Each row is a point on a landscape with many valleys, with its height.
From any point a ball takes the steepest step (drop divided by distance) to one of its 2 nearest points. It stops when none of these is lower. Distance is the straight distance between rows; heights are no part of it.
z_499 (h 38.0): [ 88 153 101  82 114 107 110 110 128 109 139 164 160  64 170  84 193 112
 116 127]
z_392 (h 48.6): [135 138 122 207  95 180 135 146 149 127  76 112 104 109 104 114 109  99
  86 128]
z_83 (h 24.0): [140 138 113  79  96 122  94 129 155 103  76 191 170  74 147 111 131 120
 146  91]
z_516 (h 22.1): [125 156 125  97 110 113 160  96  98 177 112 120 118 133 132 157 133 136
 126 145]
z_853 (h 12.8): [ 96 151 132 112 114  84 161 104 173 155 137 153 157 147 145 151  94 151
 130 125]
z_855 (h 65.3): [105 101 178 125  68 101 130  90 122 149 148 178  99 155 158 115 109 104
 145 133]
z_275 (h 67.3): [129 111 154 175 116  95 181 133 151 172  83 136  80 107 110 105  84 158
  93 130]
z_452 (h 19.3): [102 137  97 129 167  92  67 151 122 124  76 149 101  52 111 102 181 190
 108 133]
z_757 (h 21.0): [127  85 142 128 148 117  98 155 116  86 164 148 102 111 146  82 166  91
 161 104]
z_87 (h 29.9): [ 84 155 103  73 154  49 127 127  91 181 139 116 106 150 134 156 154 172
 131 131]
z_355 (h 19.9): [115 194 115  75  99  97 122  95 114 163 102 166 127 141 138 147 136 147
 137 135]
z_834 (h 37.5): [161 118 122  78  99 177 144  96 149 107  86 127 192  89 138 151 125 118
 127  92]
z_668 (h 32.4): [131 168 104 193 120 111 106 138 161 143  56 164 125 101  98 145  78 178
 115 119]
z_434 (h 43.7): [107  78 157 148  94 157 131 112 157  97 151 128 127 127 144 115 128  85
 121 115]
z_836 (h 62.4): [152 121 141  49 160 152  87 110 172  93 119 148 175 140 109 147 142 150
 153 131]
z_924 (h 28.8): [ 80 101 145  92 126 132 101 163 132 129 116  44 114 138 100 132 136 177
  77 114]
z_793 (h 45.5): [190 163 124 176  98 181 137 106 132 156  72 132 128 140 101 170  99 139
 126 142]
z_998 (h 63.3): [ 80 116 162  88  69  99 130  73 138 148 135 190 120 134 167 116 137 134
 122 125]
z_825 (h 10.6): [122 104 131 169 116 134 209 121 195 120 140 129 160 129 138 137  66 110
 116 118]
z_846 (h 51.5): [152 156 114 222 147 155 144 148 125 133  74 113 114  71  94 116 132 119
  92 144]
z_698 (h 56.1): [190 144 129 128 162 117 172 122 131 163  81 143 138 137 100 164  74 166
 138 138]
z_786 (h 16.1): [ 99 128 125 139 131 113 193 112 178 136 170 137 190 148 160 146  72 124
 125 130]
z_95 (h 41.7): [121 175  84 147 106  58 108 141 126 135 154 185 109 118 154 107 114 112
 162  97]
z_35 (h 24.6): [145 150  85  77 154 139  70 159  92 104 157 104 142 144 130 148 171 123
 169 111]
z_74 (h 60.8): [159 129 121 166 185 115 162 165 148 153  72 118 122 100  92 134  85 163
 117 135]
z_802 (h 75.8): [ 91  60 173 147 118 111 146 123 120 122 165 128  82 118 150  60 158 113
  95 148]
z_929 (h 35.6): [103 165  91 108 173 151 125 137 110 128 187  58 149 169 117 153 173 150
 112 172]
z_158 (h 27.5): [164 135  86 102 136 164  98 138 101  88 171 125 173 130 156 147 144  92
 174 106]
z_619 (h 25.9): [107 100 149 100 116 114 107 148 108 154  77  72  89 129  95 122 134 203
  77 122]
z_396 (h 42.3): [212 104 141 126 151 123 160 144  83 164 154 114 122 183 140 168  90 137
 172 134]
z_755 (h 54.6): [ 90 142 121 122 191  89 186 125 155 121 166 138 145 104 119 109 153 122
 111 161]
z_735 (h 73.9): [119  68 193 167 120 101 174 141 119 159 141 105  70 125 120  84 113 106
  85 150]
z_249 (h 51.4): [144 167 170 199 130 121 110 128 152 156  77 165  74 147  84 131  91 135
 126 151]
z_15 (h 33.8): [ 75 143 127 129 146 148 113 137 105 118 189  76 119 175 137 127 161 125
 123 153]
z_848 (h 62.3): [167 121 173 152 146 179 150 117  95 128 155  95  97 169 111 120 172  90
 112 184]
z_493 (h 56.0): [120 163 175 185 109 139 140 113 172 130 115 151  81 165  96 117 110  98
 118 164]
z_176 (h 52.1): [ 38 106 147 133 108 143 129  95 151 113 211 105 153 183 150 139  89 140
 134 117]
z_133 (h 62.1): [ 73 122 148  79  91  78 138  77 106 145 174 174 140 109 186 108 160 114
 129 139]
z_397 (h 24.3): [174 146 126 136 145 134 187 107 180 116 129 171 189  99 131 127  98  91
 143 142]
z_242 (h 19.7): [185 131 152  89 193 109 161 128  74 141 148 153 141 134 127 147 158 108
 176 159]
z_861 (h 36.9): [168 193 101 198 124 156 107 137 143 149  61 132 128 120  85 172  84 153
 116 148]
z_930 (h 66.7): [189  98 140  92 182 153 129 132 154 105 107 146 170 111 108 133 122 135
 153 134]
z_351 (h 54.4): [137 176  95 167 160 166 116 129 158 119  82 133 145  79  92 125 160 138
  98 135]
z_494 (h 45.7): [124  81 186 128 125 145 115 137  81 115 187  99 105 199 131 122 117 106
 163 146]
z_761 (h 30.9): [ 65 158 109  86 119  84 101 121  99 150 167 112  94 151 147 133 178 161
 121 136]
z_596 (h 42.0): [201 162 120 146 115 177 132 125 100 138 104 121 115 155 118 159 122 108
 142 147]
z_348 (h 58.9): [124 153 129 108 147 174  63 123 180  88 108 127 151 135  89 134 160 131
 136 131]
z_281 (h 46.1): [112 133 140 127 112 156 115 117 147  91 166 135 143 153 138 129 134  86
 140 133]
z_47 (h 37.3): [ 68 161 107 116  81 113  96 102 189 137  83 147 130 109 126 130 119 187
  85 108]
z_914 (h 33.3): [156  50 165 131 130 198 113 151 128  89 138  77 124 137 102 122 122  93
 125 116]
z_323 (h 32.2): [ 73 166  91 118  99 126  77 139 106 125 168  86 114 170 141 130 161 132
 120 112]
z_673 (h 33.2): [109  90 134 111  57 128  62 131 148 127 123 124  92 158 134 119  99 136
 128  84]
z_951 (h 53.9): [ 63 169 136 127 158  88 147 112 178 117 191 147 149 125 139 120 134 117
 113 145]
z_329 (h 53.2): [ 35 155 137 119  99 125 132  85 153 114 201 137 169 146 160 129 132 126
 120 141]
z_279 (h 46.5): [137 179 148 164 125 147  68 110 146 128  65 175  98 135  76 148 126 132
 126 155]
z_341 (h 71.4): [108  92 181 151 134  86 168 131 117 163 146 130  76 162 117 110 111 139
 126 144]
z_527 (h 7.7): [169  87 147  99 120 137 119 128 106  86 134 181 134  95 144 103 153  71
 175 108]
z_93 (h 27.9): [133 155 108  86 150  66 157 128  96 185 119 129 120 156 137 169 113 184
 152 133]
z_640 (h 20.9): [147 102  95  96 146 113 100 162  79 116 120 100 110 122 127 130 152 138
 156  87]
z_949 (h 20.3): [127 152 130  62 102 110 136 108 155 122  96 189 173  96 162 131 114 122
 138 112]
z_317 (h 17.4): [144 144 114 184 111 133 177 127 183 118 122 159 149 117 136 124  78  70
 131 122]
z_808 (h 43.8): [149 165  77 157 139 136  93 159 161  96 143 120 122 153 123 138 103 114
 156 110]
z_386 (h 30.2): [110  61 131 107  81 138  56 133 131 104 132 129  97 115 139  87 147 126
 128  94]
z_14 (h 26.1): [132  63 144 127 121 135  50 147 141  83 133 155  94 114 117  77 148  97
 150 103]
z_667 (h 56.4): [119 113 141 138 218  78 173 136 150 127 116 139 122  75  96  81 144 123
 106 153]
z_582 (h 31.9): [ 54 122 107  83 104  95  81 111 111 168 145 110  94 135 150  95 178 187
  83 129]
z_98 (h 31.4): [115 135  58 164 112 121 164 143  87 132 168  93 133 115 164 122 129 108
 113 102]
z_340 (h 22.3): [112  76 144  69 133 134 150 114  74 149 128  69 124 140 127 151 155 155
 113 128]
z_362 (h 70.5): [116 133 130 204  90 102 198 133 147 169 128 124  92 128 134 105 100 120
  91 139]
z_730 (h 45.4): [157 131  95  87  95 142 137 128  97 131 162 127 185 163 177 180  81 138
 186 107]
z_754 (h 30.7): [162 104 116 149 187 171 151 185 154  97 145  60 157 121 105 116 132 126
 109 131]
z_886 (h 37.0): [180 109 129  94 113 191 163 102 118 105 126 117 204 104 153 159 130  92
 140 128]
z_918 (h 60.5): [ 85 126 160  78 121 127 164  77  85 122 183 153 175 120 172 128 153 107
 154 149]
z_232 (h 36.7): [176 125 128 159 132 143 163 165  66 153 170  82 107 186 142 163  95 128
 145 125]
z_297 (h 42.9): [129 156 150 136  91 134  75  92 113 146  54 170  97 109  98 132 150 139
 121 154]
z_740 (h 49.4): [183 128 139 123 134 106 174 128 108 155 120 160 131 151 142 159  84 130
 166 126]
z_719 (h 21.7): [103 106 134 123 102 135 119 113 105 159  75  92  98 105 117 112 155 165
  79 137]
z_715 (h 39.4): [137  29 158 142 106 168 148 133 121  91 136  98 115 117 140  93 127  86
 108 109]
z_540 (h 14.5): [128 140 127 137 110 124 143 114 123 152  96 103 107 137 113 148 120 146
 105 119]
z_225 (h 26.5): [110 119 121 132 153 145  92 176 155 113 118  70 113 132  97 110 136 154
  83 108]
z_405 (h 22.4): [105 109 106 170 121 116  49 147 137 135  62 143  94  60 118  97 137 196
  89 112]
z_5 (h 39.9): [144  73 186 121 137 171 137 132 112 119 145  73 116 181 114 145 106 110
 131 137]
z_444 (h 45.2): [140 131 114 180 107 144  75 158 140  97 140 118  98 153 113 104 110  89
 142 104]
z_267 (h 35.7): [ 90 136 117 103  73 127  60 119 172 149  96 119 111 147 124 134  99 181
 113  92]
z_513 (h 16.0): [126  73 122  70 133 124 131 127  57 125 134 104 135 119 158 137 162 138
 147 104]
z_736 (h 63.7): [145 104 164 189 159 116 192 158 144 150  78  99 106 113  88 115  77 144
  79 131]
z_283 (h 30.0): [153 109  80 150 117 147 129 157  91 102 173  91 134 118 160 130 124  86
 152  88]
z_559 (h 32.1): [157 129 125 183 168 157 164 181 144 119 147  44 138 149  91 115 105 116
  87 146]
z_727 (h 42.2): [173 192  95 158 142 119 106 157 118 115 144 166 116 137 127 136 134  92
 173 134]
z_219 (h 43.4): [140 139  76  93 143 104 146 136 125 120 151 142 185 128 164 157  98 138
 157  89]
z_961 (h 42.5): [102 152  85 132 126  62 146 146 125 131 173 170 152 116 179 137 107 129
 163  98]
z_776 (h 26.4): [195 110 128 116 103 159 166 115  98 100 132 144 148 109 167 139 130  75
 157 107]
z_36 (h 49.0): [150 142 132 116  98 188 131  98 127 107 165 118 159 177 132 164 125 104
 146 139]
z_816 (h 28.6): [131  81 146 128 163 162 105 175 144  83 144  60 127 134 107 109 128 119
 102 115]
z_671 (h 34.0): [130 129 138 172 141 132 174 159 102 137 166  72 116 172 125 129 105 117
 116 140]
z_769 (h 49.7): [ 75  75 153 146 111 147  94 121 107 104 205 100 122 190 145 123  97 117
 167 117]
z_441 (h 29.7): [134 109 107  97 112 148 110 118 160 103  76 132 159  89 125 127 136 141
 123  87]
z_352 (h 36.3): [171 136 133 169 183  83 133 158 134 122 110 185 106  94 111 107 119 102
 160 130]
z_486 (h 27.4): [144 164 152  76 182  90 139 121 104 132 146 189 138 132 132 132 161 104
 168 158]
z_393 (h 36.2): [ 96 135 100 105 108 135 123 112 113 113 123 122 142  82 145 105 188 118
 102 131]
z_174 (h 56.7): [149 123 131  99 165 132 175 107 102 141 193 115 178 157 150 160 114 135
 164 157]
z_231 (h 33.4): [199 161 143 114 157 152 133 106  99 138 112 155 130 126 110 154 151 113
 151 166]
z_983 (h 16.6): [118 180 119  94 120 108 144 103 161 142 129 185 172 130 139 152 123 123
 138 149]
z_832 (h 25.6): [122  84 108 140 117 118  64 141  85 149  43 122  96  67 117  98 147 195
 102  95]
z_109 (h 40.0): [157 183 102 181 139  78 106 148 121 130 109 197  94 109 129 105 118  98
 162 120]
z_268 (h 58.6): [121 119 147  92 155 132 155 104  70 116 201 142 185 135 164 139 131 115
 186 142]
z_732 (h 53.4): [123 125 145  75 143 166 135  96 133 132 170 110 182 176 124 168 140 142
 143 155]
z_837 (h 24.4): [ 85 147 108 132 142  99  87 157 164 137 110 110 104 120  99 112 145 176
  91 117]
z_654 (h 27.0): [101  70 127  84 145 147 128 133 105 112 114  42 120 125 124 119 167 157
  83 115]
z_224 (h 59.1): [137 141 176 173 129 159 150 125 127 127 122 120  79 161  92 120 143  87
 110 171]
z_701 (h 46.6): [126 133  97 185  74 157 103 145 158 115 117 106 106 126 131 101 110  95
 111 106]
z_844 (h 56.6): [150 164 104 110 159 185 117 117 174 100 104 127 183 103  90 146 152 123
 101 159]
z_716 (h 27.3): [122 121 117 178 109  94 100 129 139 157  49 176 102  72 117 112 111 182
 109 120]
z_953 (h 39.5): [106 166 114 138  62 137  85  80 147 148  65 168 107  96 127 127 139 151
  97 125]
z_781 (h 31.1): [170 127 123 139 180 105 171 145 136 108 134 172 149  97 136 117 116  91
 167 130]
z_810 (h 68.3): [121  87 197 115 106  98 139 111 105 149 129 140  85 166 140 137 112 121
 146 137]
z_177 (h 22.2): [107 167 105 107 169  79 113 139 139 135 107 139 114  96 101 125 173 159
 121 134]
z_374 (h 33.5): [143 140  84 122 146 122 162 135 103 123 129 104 156  89 142 127 154 119
 123 124]

For each start below, name the point where the ball stops.
z_224: z_527
z_929: z_540
z_393: z_513
z_348: z_825
z_808: z_825
z_961: z_825
z_47: z_527
z_834: z_853

Call two points neighbours if one is among the 2 nearest of the other. Go from one point of each pair to the other, from neighbour to neighbour, staying as low as possible. Name the highest point that can't be avoided.
z_242 / z_452: z_793
z_513 / z_540: z_924
z_853 / z_825: z_786
z_513 / z_527: z_834
